Each row is a point on a landscape with many valleys, with its height.
A ball rolls from a point to the lowest of its 2 nearest points, and stops where none of them is lower. Distance is the straight distance between rows; heights are no part of it.
Q708 height 193: [173 114 126 129 127 120 127  83 151 113 125  90 144 108 113 180 110 179
 176 119  63 117  76 165 127 105 146]
Q977 height 485: [120 111 137 100 101  45 124 120 128 109 175 142 117 153 152 182 115 165
 104 187 120  90 100 119 121  63 146]
Q429 height 354: [136 182 136 128 153 134 101 130 145 125 100 103 116 111 140 121  84  44
 157 155 115 100 100 135 117 196 146]
Q908 height 370: [156 148 116 136 145 137  91 164 128 128  86 131 132 138 125 142  74  82
 154 161 127  97  86 111 124 161 133]
Q755 height 547: [123  67 136 141 115 100 133 119 110 110 144 118 134 115 138  82 134 188
  78 103 145 154 195 151 133  97 118]
Q79 height 356: [ 90 189 137 156 182 173 128 153 139 130 114 150 109 136  99  96  95  26
 117 123 153 140 122 100 151 134  83]
Q818 height 555: [134  98 139 123 103 102 159 113 116 103 165 107 117  97 132  78 146 116
 143  75 111 172 192 147 138 159 141]
Q812 height 283: [137  86 120 138  51  55 183 149  97 150 132 155 147 145 127 115 141 178
 123 132 149 167 176 175  99 138 128]
Q170 height 422: [138 142 152 107 133 113 128 133 133 133 111 124 145 108 148 209  70 133
 156 221  84 125 117 183 119 115 111]
Q747 height 522: [140 110 122 164 137  58 104 105 113 141 205 134 145  80 144 117 135 155
 100 128 117 106 149 141 115 108 146]
Q269 height 679: [121 131 122 141 133 145 129 162 121  97 140 133 111 142  90  68 144  53
 157  93 181 154 110 117 111 127 154]
Q965 height 513: [144  98 126 139 122 100 147 104 142 104 172 147 129  88 176 159 132 118
 175  70 106 175 173 157 162 159 198]
Q94 height 275: [136 138  91 159 121 126 184 131  89 131 166 152 154 109 100  61 146 105
 112 115 144 145 194 154 132 165 159]
Q309 height 280: [105 117 122 166 161 172 113 133  84  91 179 121 137 107  88  54 158 109
 124  79 177 166 148 128 132  89 134]
Q230 height 358: [122 147 114  86 131  87 123 112 169 178 107 158 105 145 175 149 119 194
 118 148 137 130 184 113 131 126 155]
Q907 height 159: [106 139 151 156 102 139 159 145  85 127 128 122 136 124  45  78 126 132
  99 110 136 116 151 101 147 125 119]
Q801 height 585: [121 153 158 189 102 122 113 101 124 140  99 156 104  94 102 156 107 130
 176 126 119 114  75 129  65  97 115]
Q534 height 486: [121  76 124 125 106  78 150  95 141 116 179 113 134  98 162 195 110 162
 164 108  88 170 136 184 143 140 214]
Q709 height 374: [142 130 105 143 132 198 131  88 136 118  96 109 143 140  73 123 144 179
 110 117 108  83  99  98 147 134  87]
Q931 height 297: [109 153 138 153 139 164 104  75 186 129  61 142 103 114 122 176 119 127
 123 121 133 112 102 120  89 135 101]
Q451 height 208: [111 106 124 129 149 161 136 135 150  89 139 123 149 159  77 142 133 149
 104 130 148 126  86 130 177  58 119]
Q175 height 439: [125 145 131  94 165 160  94 144 152 196 106 135 118 165 155 152  60  97
  87 202  87 101  92 111 173 160  69]
Q41 height 103: [124 145 139  52 113 164 136 177 147 111  89 123 117 186 143 145 175 110
 122 133 138 134 135  61 174 124  94]
Q699 height 255: [ 90 118 171 126 123 164 108 139 116 142 159 101 144 135  91  91 175 102
 105 134 152 149  94 108 121 122  59]
Q618 height 123: [150 151 112 125  91 134 145 133 122 110  89 132 114 113 129  97 182  95
 160 114 130 102 158  86 119 184 117]
Q967 height 611: [139 136 138 176 144 144 128  81 102 191 103 119 115  78  94  84 124 161
 136  96 102 106 137 174  60 162 143]
Q232 height 592: [150 176 111 121 189 145  65 110 130 170 136 147 144 118 166 175 116 128
 159 172 132 120  82 158 143 119 128]
Q476 height 583: [138 145 123 119 186 115  51 126 114 134 162 139 135 105 168 155 117 133
 116 154 122  95  89 105 139  85 129]
Q838 height 359: [106 183 147 168 171 146 125 131 144 168 100 186 118 100 118 187 113 128
 181 138 159 166 115 174 101  96 165]
Q407 height 109: [158 125  89 165  90  80 163  73 116 125 116 133 128 102 158 178 128 174
 116 140  93  97 150 162  95 127 121]
Q191 height 686: [119 116 125 143  83 121 152 172 110  98 164 132 121 155  79  80 163  99
 161  76 183 172 110 121 144 106 146]
Q714 height 357: [158 108 133  70 148 129  92 153 113 118 189 127 146 134 155 159 167  96
 125 135  90 111  65 130 175 103 124]
Q53 height 278: [ 91 151 123 104 198 144 136 135 164 199 148 131 143 172 101 127  87 110
  67 205 116 109  98 119 144 150 125]
Q697 height 617: [121 137 144 113  99  87  87 102 150 160 129 125 101  83 202 174 155 151
 197 110 128 165 143 149 115 144 165]
Q594 height 317: [120 128 158 112 168 117 110 213 117 142 158 107 143 159 113  90  83 129
 105 133 143 156 148 111 130 101 173]
Q238 height 185: [154 106 141  93 149 125 139 157 127 133 140 138 168 159 133 157 120 163
 109 174 126 131 135 169 138  93 168]
Q935 height 284: [114 120 123 127 101  85 122 112 156 163  96 109  88 154 139 147  50 207
 142 106 115 120 163 150 105 134 169]
Q850 height 438: [156 104 168 112 125 146 156 124 117  98 121 121 174  97 104 176  93 156
 121 182  50 103 120 182 146 108  76]
Q119 height 160: [151 143 121 114 111 145 159 114 134 159  99 137 151 123 121 103 182 121
 151 120 138 149 148 132 121 175 132]
Q895 height 401: [168 148 137 129 138 137 113 130 112 119 116 166 171 109 151 191  92 106
 122 226  91 113  98 194 157 115  98]
Q928 height 126: [129 143 107 156 138 182 140 124  91  65 119 153 156 104 156 103 182  59
 140 112 177 140 175 136 128 131 103]
Q17 height 177: [124  82 138 112 127  68 119 112 155 133 160  71 111 150 126 111  88 146
  86 131 126 100  96 137 112 130 183]
Q76 height 207: [173 107  95 108  84 119 156  92 113 137 109 123 154 109 149 113 188 174
 129 111 122 153 181 164 147 161 140]
Q853 height 93: [143 137 115 149 128 152 102 151  98  95 102 158 154  99 135 140 179 109
 138 119 177 135 125 136 119 103  99]
Q597 height 577: [134 141 124 159 164 118  63 143 117  92 140 167 127  88 178 161 129  93
 127 139 139  99 113  99 138  97 133]
Q155 height 512: [144  78 150 131  62  91 140 120 128 106 191 115 130 111  97 149 156 147
 140 121 120 146  95 123 153  80 129]
Q701 height 378: [115 185 114 124 210 164 129 161 122 119 149 137 110 116 129  98 107  28
 130 127 108 128 137  93 201 131  88]
Q292 height 578: [107 162 133 177 145 126 117 103 140 156 119 167 104 116  74 149 120 138
 138 118 118  95  75 113 121  86 101]
Q359 height 209: [115 118 112 114 120  81 140  82 168 148 131  99 119 162 136 158 115 171
  96 153 139 114 121 150 115 127 188]
Q271 height 663: [124 114 122  98 118 140 137 122 178 100 110  97 129 163 123 118 142  96
 134 106 135 143 108 105 129 153 145]
Q610 height 242: [103 129 160 112 121 180 131 118 118 107 112  91 131 124 128  82 137 106
  90 144 117 111 150  78 120 173  78]
Q312 height 604: [133 102 136 156  93 116 128  96 143 119 127 136 108  99 119 158 159 137
 168  83 135 173  83 172  94 110 135]
Q106 height 293: [123 135 148 128 147  74 136 180 108 161 173 147 134 145 108 101 110 167
  96 145 134 131 171 111 142  86 152]
Q418 height 567: [129 141 124 150 142 112 117  95 142 157 167 150 132  97 106 132 155 112
 140 133 128 120  84 103 144 117 130]
Q664 height 535: [131 101 129 143 158 114 104 101 134 142 178 113 131 103 132 101 125 196
  61 112 135 118 159 139 124  95 131]
Q605 height 298: [171 144 138 130 145 150  82 141 108 177 149 120 153 107 108 135 128 166
 169 143  94 132  81 141 109 101 113]
Q419 height 286: [119 110 133 153  89  57 146 151  94  90 139 111 129  98 191 179 118  93
 149 122 120 168 148 160  87 153 146]
Q553 height 162: [131 133 130 162 138 156 143 129  71 112 105 156 112  96 164  80 170  68
 143  87 154 155 189 167  79 134 137]
Q825 height 496: [130  84 124 136  80  57 130 112 141 109 156 137 128 128 138 149 126 180
 122 126 132 132 104 137 105  71 138]
Q871 height 257: [116 124 112 190 173 182  90 141  98  74 153 119 140  92 102  98 146  86
 104  85 152 128 117 115 149 103 122]
Q700 height 556: [126 138 126 133 108  81 133 116 140 135 165 149 112 100 126 107 167 107
 139 115 138 130 128  96 137 138 179]
Q570 height 509: [124  89 111 153  95  46 140  86 119 147 210 156 141 117 138 141 126 181
 116 160 136 132 141 146 117  84 161]
Q947 height 403: [103 136 122  85 181 126  95 113 165 148 140 105 121 140 163 144 139  89
  89 131 117 115  83  95 150 136 100]
Q25 height 319: [145 108 104  89  92 124 127 125 146 145  79 105 130 175 138 165  72 203
 151 136  92  89 104 106  87 140 144]
Q882 height 656: [126 130 154 107 126 142 130 162 156 136 106  88 125 160 158 121 118 112
 181 113 160 210 152 166 100 153 162]
Q572 height 533: [137  69 103 142  98  92 143 113 125  94 169 134 123 108 179 104 119 141
 172  45 118 179 191 162 152 150 175]
Q687 height 69: [ 95 120  83 190 100  80 133 164  82 126  95 188 108 117 185 141 125 147
 159  48 152 160 179 167  79 118 155]
Q836 height 144: [137 110 147  53 134 162 131 188 133 102 116 139 120 179 115 153 167 144
 126 108 130 155 111  97 194  64 115]
Q587 height 256: [125  87 140 109 139 178 157 157 139 115  96  81 146 180  83 112  79 153
  96 130 121 125 135 144 128 150 141]
Q746 height 281: [112 148 126 138 140 179 106  76 155 117  59 134 125 114 121 133 131  98
  99 130 135  86 114 107 115 179  94]
Q478 height 572: [140 133 106 162 159  98  87 129  99  99 183 156 136  84 174 109 158  96
 114 113 142 100 150  73 140 120 152]
Q355 height 441: [122 133 155 122 137 109 120 115 143 147 120  88 150  96 165 235 100 130
 168 194  93 152 124 207 123 153 157]
Q4 height 102: [108 104 104 180  61  86 160 169  63 101  93 170 102 100 151 111 142 147
 155  34 134 174 177 171  99 122 120]
Q301 height 214: [148 109  90 181 117  98 154 149  95  65 169 136 148  95 160 110 112 109
 122  80 123 110 200 130 159 146 171]
Q932 height 306: [ 66 139 165 169 151 157 146 115 133 120 148 151 124 115  79 109 135  60
  97 142 179 162 117 135  99 112 121]
Q756 height 194: [ 84 165 122 116 112 204 122 121 101  55 104  62  97 152 116  77 123  65
 112 126 146  82 131  45 157 152  57]
Q723 height 337: [122 118 104 109 101  68 160 111 153 174 115 180 101 129 147 122 126 207
 145 113 144 170 194 152 139 129 154]
Q61 height 243: [190 100 106  91 123 128 142  92 120 126 118 121 164 116 153 143 168 170
 125 145 111 114 133 169 124 132 139]
Q886 height 458: [164  84 165  77 112 131 150 140 107  89 136 118 148 113 131 170 116 152
 101 146  59  93 129 147 154  97 120]
Q881 height 145: [153 111 118 173  73  98 146 196  54  83 114 117 145 105 146 114 132 126
 150  74 119 145 179 151  90 141 129]
Q45 height 146: [159  86 146  82 122 142 140  92 171 121 135  92 140 132 115 171 133 152
 142 139  71 110  62 138 148 123 129]
Q123 height 217: [145  70  92 121 140 136 176 144 118 119 141 145 185 136 134 154 146 180
 113 151 143 153 151 194 138  94 169]
Q415 height 399: [122 163 138  92 192 155 133 132 135 107 144 107 110 114 129 113 114  74
 108 109  80 104 154  85 205 148 102]
Q569 height 67: [140 144 118  88 119 124 139 151 144 123  97 157 136 158 144 146 169 142
 127 133 158 128 150  73 170 115 136]
Q609 height 235: [131 113 103 174 152 155 131 136 113  69 141 135 155 120 105 139 126 127
 117 105 166 131 123 131 177  78 147]
Q878 height 210: [116 110 136  95 108  98 148 123 161  35 128 121 116 127 166 159 132  68
  97 142 129 120 166 103 158 135 140]
Q381 height 148: [158 155  67 147 112 104 136  80 111 131 101 154 163 100 160 188 125 140
 147 181 120  76 109 165 105 140 128]
Q565 height 424: [115 133 146  94 179 147  83 101 154 181 147 102 105 153 170 170  98  90
  84 164  82  94  64  98 174 146  58]
Q154 height 246: [129  88 141 129  86  84 172 135 129  47 126  98 136 109 174 178 127 103
 108 127 104 149 164 158 131 134 139]
Q673 height 462: [137 102 137  90 110  87 136 104 137 129 143 118 142 121 164 198 126 143
 149 169 106 155 128 184 124 143 176]
Q136 height 147: [148 159 117 144 129 169  98  83 130 143 119 154 134 148  92 150 143 164
 156 169 133 121  57 129  81  67  32]
Q66 height 423: [137 119 135  71 133 105 187 130 141 135 156 138 122 154  90 123 131 114
 104 147  81  88 130 106 191 146 176]
Q904 height 600: [136 173 139  87 152 142  71  99 164 168 108 132 132 122 177 186 159 123
 174 183 131 136  77 148 110 136 121]
Q535 height 244: [153 137  80 155 114 129 186 151  77  87 110 143 153 122 121  97 139 140
 109  89 131 118 209 129 163 149 150]
Q411 height 331: [ 98 162 151 126 170 158 121 139 172 166  93 124 108 154 103  99 112 141
 111 107 142 141 168  93 117 149 141]
Q457 height 618: [137 102 127 125  95  98 113 121 156 147 164 133 112 133 129 142 145 152
 197  89 144 175  85 153 117 114 182]
Q215 height 389: [154 124 102 109 112 180 160 104 117 126 108 117 151 164  55 128 138 209
 126 145 102  91  93 116 154  92  79]
Q68 height 437: [123 145 141 125 162 178  98 131 156 144 107 112 123 124 120 126  69  82
 106 169  78  98 104  98 171 180  84]
Q806 height 171: [ 87 146 139 133 111 171 124 161 113  54  92 108 125 157 102 114 127  88
 117 127 158 111 133  66 153 118  78]
Q75 height 671: [127 153 107 112 145 166 122 150 143  99  92 126 127 168 104  96 137  64
 155 114 163 138  95 102 148 146 140]
Q799 height 98: [ 99 134 134 181  70 110 148  98 113 103  76 133 105 101 126 110 119 116
 122 111 135  99 161 124  67 179 107]
Q178 height 216: [ 95 164 156 113 145 195  94 115 120  93 129  79  99 118 130  87 134  48
 108 110 121 109 127  76 142 161  40]
Q974 height 334: [123 165 118 160 151 103 112 105 133 126  93 126 109  80 166 153  97  83
 148 128 119  89 137 147  92 198 167]
Q319 height 349: [ 88 138 149 132 146 134 113 138 170 156 110 139  92 151 108  96 125 149
 126  76 174 183 160 117 127 108 141]
Q499 height 285: [128 121 141 109 145 176 157 135 168 140  81 101 132 142 103 140  72 175
 107 140  85 107 147 108 122 170 133]
Q352 height 181: [136 111  93 183 102 102 156 184  77  54 146 133 128 118 179 115 104  90
 148  63 139 144 196 128 107 124 144]
Q803 height 106: [147 112 121  91 116 117 150 160 122 103 149 167 131 126 163 136 174 144
 141 117 137 155 185 101 174 111 155]
Q127 height 695: [126  92 117 148  93 108 141 132 118 133 191 153 126 142  86  85 178 154
 145  96 170 177 120 130 157  98 161]
Q223 height 229: [184 115 122 132 115 128  88 119  92 147 108  98 179 124 159 133 115 179
 121 158 116  66  94 136  54 126 115]
Q278 height 301: [130 116 117 101  94  86 122 143 143 178  93 109 100 190 125 143  47 240
 145 146 122  98 136 125  83 129 163]
Q212 height 652: [106 153 117 106 130 124 160 102 192  88 122 112  92 131 143  94 136  68
 154  85 146 170 147 112 130 154 147]
Q830 height 259: [137 103 128 140  89  91 110 123 158 132  72 111  95 124 151 117  91 183
 146  55 100 111 155 123 119 147 144]
Q147 height 96: [144 102 130  80 107 120 125 129 157 106 128  86 123 143  94 134 109 167
 131 118  70  85  79  96 159 120 140]
Q517 height 248: [185 103 141 107 115 118  86 124 107 132 123  98 145 118 164 139 108 213
 146 147  89  88 127 140  73  83 110]
Q387 height 413: [140 117 133  83 102 115 158 170 110  70 145  88 115 159 136  75 126  95
 110 126 112 102 174  74 148 131 140]
Q768 height 178: [136 118 101  97 152 165 128 170 152 109 106 121 145 189 100 141 146 147
 131 111 149 135  72  97 186  75 141]
Q631 height 311: [115 161 127 124 171 170 125 125 138 221 130 141 144 141  80 113 123 129
 103 183  99 115  99 109 160 148  69]
Q936 height 127: [107 128 132 158  80 105 167 115 112 128 124 115 109 109  93  75 138 130
  82 121 142 111 170 107 106 163 106]
Q273 height 371: [ 99 142 167  93 120 108 111 176 164 166 145 119  87 161 115  87 142 138
 129  97 150 170 144  63 150 101 112]
Q440 height 342: [118 173 138 186 188 149 100 129 109 151 120 191 133  99 112 137 126  70
 149 142 152 144  93 165 110 115 135]
Q161 height 63: [136 139 150 108 108 174 121 149 131 168 109 167 150 142 128 140 141 147
 110 204 128 116 127  74 103 143  52]
Q514 height 608: [122 170 158 114 131 108  79  91 151 177 122 123 106 100 179 195 143 144
 183 166 123 154 131 128 110 133 143]
Q526 height 628: [126 107 139 113  73  73 104 122 157 115 120 135  83 109 189 146 133 132
 195  61 137 184 157 148 118 158 150]
Q116 height 385: [165 153 102 120 147 144  81 163 124 101  87 142 141 129 155 178  63  95
 130 195 112  94  82 162 151 121 117]
Q900 height 631: [ 97 115 144 137 104  89 109 128 155 142 170 110 104 136 137 181 114 113
 169 143 158 184  84 157 114 132 198]
Q559 height 625: [118  87  97 178  99  97 111 143  59 151 158 155 112  83 214 114 111 125
 182  46 114 184 181 205  96 149 175]
Q228 height 594: [117 117 151 177  86 114 130 104 109 142  93 142 102 105 127 149 146 118
 183 101 138 140  86 172  42 117 156]
Q85 height 355: [138 135 129 134 139 178 125 100  95 145 148 116 150  88  60 117 169 152
  99 140 110  80 103 122 161 116  77]
Q745 height 419: [156 110 114 107 124 162 139  96 131 104 108 146 163 152 109 181 102 162
 109 203  75  78 108 146 133 110  66]
Q833 height 215: [ 76 141 128  89 157 165 165 168 135 127 155 113 114 207  95 102 109  64
  66 168 152 121 127  80 176 142  75]
Q678 height 139: [143  97 134 122 104  78 108 117 152 146 155  82 112 130 104  95 105 172
 128 107  89 103  75 109 117 116 134]
Q67 height 118: [140 172 114 138 133 191  88 133 126 142 103 177 146 146 102 154 126 106
 135 190 132 121  57 129 160 106  46]
Q583 height 346: [131 162  83 101 175 155 141 141 116 170 124 141 127 158  96  84 163 123
  96 119 136  92 123  70 181 145 117]
Q126 height 211: [157 120 118  99 135 164  76 124 130 158  98  98 155 156 157 105 136 164
 118 152 141  97  98 115  71 165 115]
Q213 height 263: [117 126 119 129 160 153 111  89 135 118 112 103 126 112 131  95 144 104
  58 138 130  87 137  94 120 166  91]
Q448 height 599: [153 119 131 179 119 123 143 137  75 176 117 124 142  76 105  94 114 150
 153  91 102 140 146 190  84 160 157]
Q529 height 328: [172 129 149  75 147 141 107 154 115 157 155 109 161 134 120 145 135 119
 154 173  87 123  70 138 148 122 116]
Q373 height 149: [126 112 137 100 152 124 120 162 131 114 161 139 152 142 155 159 147 136
 125 140 139 168 156 143 173  92 183]
Q724 height 421: [146 127 130 132 126 181  83 111 133 137  86 119 148 110 135 143  75 113
 105 195  74  88  95 135 114 188  72]
Q712 height 404: [142 133 138 117 145 147  96 100 156 115 103 118 146 115 128 177  75 134
 104 182  74  76  79 136 153 120  69]
Q322 height 237: [117 126  95 141 119  72 159 116 134 150 123 121 129 138 123 135 113 152
 134 127 137 129 136 176 120 152 197]
Q792 height 629: [142 139 103 125 149 118 120  83 139 188 118 103 145 126 125  96 108 199
 117 143 110 107 129 152  98 143 151]
Q259 height 393: [111 156 162  91 125 146 142 166 150 137 149 102  87 160 113  51 132  96
 153  83 148 170 183  78 126 139 103]
Q98 height 565: [132 146 131 152 136  97 105 129 116 111 160 146 100 119 152  70 155  80
 129  94 164 111 140  67 121 139 154]
Q208 height 271: [103 124 140 113 154  98 142 145 148 159 159 141 121 169  96 135 119 147
  71 164 133 108 128 104 147  91 132]
Q591 height 142: [ 97 145 140  93 122 151 121 149 137  63 124 103 115 134 148 124 167  75
 121 123 157 148 153  76 174 123  89]
Q384 height 335: [140 164 120 146 147 177 134 119 101 192 153 162 149 122  63 102 134 139
 121 158  98  85  91 100 147 119  62]
Q302 height 543: [121 120 138 137  65  93 179 115 141 116 143 139 124 133  76 118 157 103
 149 131 131 127 107  94 151 153 132]
Q918 height 314: [104 131 119 166 113  83 120 122 126 112 107 118 132  84 184 193  86 106
 128 146 139 126 137 171  78 156 157]
Q89 height 34: [109 122 117 197 114 106 119 132 115 115  97 172 119 103 158 162 117 146
 123  92 175 135 161 145  83  91 147]
Q641 height 66: [140 160 130 167 122 127 126 167 113 119  92 173 131 109 116 153 128 124
 130 126 157 121 138 123 105 108 125]
Q779 height 442: [109 133 126  56 160 118 183 103 142 164 169 144 109 147 115 130 167 119
  77 142  88 109 139  98 212 139 127]
Q344 height 116: [137 187 128 146 167 175  79 109 127 190 115 163 130 127 121 153 115 164
 163 174 109 105 100 105  85 100  49]
Q537 height 307: [152 128 112 136 158 127 149 136  92 146 180 148 172 116 113  80 160 121
  87 157 137 125 164 141 149 124 151]
Q894 height 338: [102 161 137 163 169 136 112 118 155 117 117 141 127 111 133 201  98 123
 151 153 158 169 108 173 128 110 162]
Q313 height 175: [130 135 136  80 155 128 127 145 147  67 135 144 125 137 186 152 164  63
 101 151 148 147 168  83 171 109 114]
Q386 height 89: [129 167 157 132 133 181  76 142 125 172  78 176 143 136 144 151 129 126
 132 188 145 119  96  96 107 118  43]
Q869 height 640: [113 127 116 139  97 102 146 121 144  95  99 134  79 132 166 116 133 105
 165  60 160 169 175 120  98 153 165]
Q388 height 670: [132 125 135 138 134 143 119 160 128 110 132 119 121 134 127  86 128  73
 189  77 175 195 118 159  99 129 176]
Q460 height 236: [ 78 187 156 111 156 219 114 107  80 124 133  98  89 119 129  74 170  66
 119  97 151 110 144  59 153 144  31]
Q890 height 376: [125 152 103  85 155 137 158 147 155 118 141 104 101 163  91  83 134 109
 137  74 125 124 132  69 196 137 165]
Q328 height 620: [147 119 120 147 146 151 112  91 128 183  71  94 137 119 129  95 108 191
 129 101 116 122 135 190  78 155 152]
Q899 height 222: [133 125 107 161 105  91 125 159  76 139 142 169 127 125 161 105 139 101
 166 108 189 162 159 159  77 138 177]
Q318 height 644: [107 128 151 123 150 110  99 138 168 133 129  90 101 131 166 150  97 121
 160 112 159 193 146 153 101 146 202]
Q675 height 571: [128  99 124 174 103 118 157 116 103  84 154  97 109  90 114  83 129 104
 146  45 121 140 152 143 134 137 144]
Q470 height 315: [105 154 145 145 152 118 116  94 185 129  89 122 114 118 135 174 120 104
 113 134 140 148  94 142 122 135 128]
Q348 height 310: [108 145 155 118 132 151 144 108 180 150  77 102 107 135 122 128 102 138
 119 119 119 130 158 103 105 184 128]
Q495 height 196: [113 115 139 172 116 103 109 118  78 159 123 181  93 101 178  87 164  86
 158  99 165 155 168 183  35 137 155]
Q338 height 167: [143 139 125 143 109 164  99 118 133 148 116 126 147 168 107 133 144 148
 129 173 157 109  39 124  68 106  75]
Q971 height 612: [131 107 104 180 123 116 142 129  60 153 125 144 128  85 154 119 122 144
 168  63 111 162 167 216  84 149 186]
Q146 height 250: [135 109 112 135  77  71 155 184  92 124 128 148 130 156 177 111 128 133
 142 114 163 186 181 169  96 159 153]
Q363 height 272: [182 145 135 121 152 146  91 118 106 161 132 122 157 117 130 148 106 207
 174 153  69 100 122 140  92  92  85]
Q946 height 373: [141 143 130  61 149 100 103 101 150 157 115 125 128 126 191 148 135 152
 105 159 114  92 143 105 132 137 146]
Q644 height 330: [131 139  93 125 156 145 150 143 103 166 158 143 151 139  70  81 169 146
  95 138 144 109 114 108 185 118 139]
Q382 height 184: [ 77 138 115 125 158 162 139 133 127 147 139 120 131 176  92 124 137  75
  79 163 165 114  78  93 177 138  65]
Q817 height 221: [149 100 141 106 134 133 146 157 120 101 115  99 157 140 141 120 100 133
  95 135 118 141 152 156 116 136 155]
Q231 height 586: [131 105 150 177 107 128 154 148  92 121 103 105 118  88  92  70 106 143
 141  64 106 141 160 157  92 152 124]
Q206 height 151: [108 153 113 150 153 180 128 109 137 144 121 159 136 135  69 134 149  95
 101 160 168 127  71 128 153 120  76]
Q996 height 254: [146 115  74 156 122 102 179 152 104 140 119 140 149 149 129 178 118 182
 154 139 138 161 148 192 127 118 199]
Q815 height 388: [123 103 122  62 158 114  99 116 174 129 145 101 122 157 185 144 146 132
  82 145 129 108 107 109 141 115 144]
Q5 height 195: [115 114 174 149 112 131 134 177 122 153 136 121 135 127  74  86 122 150
 115 129 155 164 132 129 109 101 112]
Q851 height 189: [134 127 133 123 133 181  96 148 126 139 103 116 170 156 119 114 126 127
  91 174 169 115  91 136  94 142  88]
Q606 height 473: [132  97 167  53 117  97 138 137 122 109 160 138 139 142 131 182 108 136
  89 170  80  70 101 141 137  91 133]
Q402 height 313: [118  89 118 134  81  54 167 101 121 150 162 172 112 123 142 102 156 174
 121 105 154 159 186 154 154 142 143]
Q173 height 234: [157 102 113 138  99 105 134 106 144 105  80  87 109 121 109 145  94 181
 156  75  93 104 107 150 110 126 145]
Q816 height 360: [ 95 161 100 112 158 161 143 124 141 146 138 103  92 168  89  87 151 118
 106  73 135  98 125  52 181 140 120]
Q510 height 420: [134 136 134  86  91 142 152 142 121  97 146  69 101 154 141  16  97 105
 130 115 117 110 187  69 122 150  97]
Q713 height 332: [ 71 161 145 177 191 170 138 126 151 102 106 141 114 111  88 130 111  78
 108 107 168 149 148 120 152 102 125]
Q511 height 94: [138 146 130 123  74 164 139 124 120 140  83 168 129 125 114 116 177 136
 141 157 135  94 120  74 109 161  83]
Q37 height 529: [122 103 144 146  65 110 143 106 135  91 147 101 117  92  72 142 160 105
 151 108 104 132  77 106 163 123 112]
Q561 height 247: [ 88 131 149  91 157 140 152 151 168 178 143 122 111 198 108 117 108 114
  72 150 113 122 116  72 153 122 117]
Q749 height 227: [105 101 166 121  99 143 119 154 123 112 158  83 143 136 104  80 162 128
 116 117 156 168 140 121 119 107  92]
Q167 height 639: [128 137 110 123 159 128 150  61 169 178 131 128 126 144  99 131  99 196
  98 172  92  90 108 114  98 120 106]
Q651 height 395: [159 118 125  68 146 108 124 179 110  93 173 122 139 155 156  93 134  92
 115 125 117 113 131 105 154 125 174]
Q44 height 407: [175 120 109 125 118 136 180 110 114 108 117 148 160 166  65 170 114 204
 145 186  86  94 123 149 136  62  68]
Q661 height 326: [ 85 145 166 191 162 145 113 130 127 120 120 166 109 101 105 130 115  48
 138 128 170 147 105 157  74 116 143]
Q187 height 282: [ 56 135 165 143 122 149 137 105 141 108 142 124 105 131  95 112 171  90
  81 137 182 168 124 102 129 116  86]
Q129 height 400: [129 115 109  44 150 130 175 143 150 119 165 114 112 192  91  99 129  88
 109 108  91 111 105 113 194 138 173]
Q538 height 615: [126  93 118 164 102 134 145 114 120 121 114 147 125 110 123 101 167 152
 144  72 170 173 127 168 102 137 134]
Q762 height 68: [138 133 120 187  79 105 151  79 116 134  72 120 135  86 126 144 123 163
 107 129  95  85 148 143  61 161  92]
Q629 height 377: [151 100 140  99 144 106  82 170 117 102 210 121 147 144 169 110 154  86
 132 135 138 138  82 101 155 102 146]

Where does a ball stop that starts at each point below?
Q66 -> Q89
Q75 -> Q700
Q818 -> Q591
Q779 -> Q89
Q415 -> Q762
Q755 -> Q89
Q259 -> Q569
Q387 -> Q161
Q838 -> Q591
Q661 -> Q762

Write out the way that a ball takes from each point below.
Q440 -> Q661 > Q932 > Q187 > Q699 > Q749 > Q5 > Q907 > Q936 > Q799 > Q762
Q510 -> Q259 > Q273 > Q319 > Q411 > Q348 > Q499 > Q587 > Q817 > Q238 > Q373 > Q803 > Q569
Q675 -> Q818 > Q572 > Q965 > Q534 > Q673 > Q355 > Q170 > Q895 > Q116 > Q908 > Q429 > Q974 > Q918 > Q419 > Q154 > Q878 > Q313 > Q591
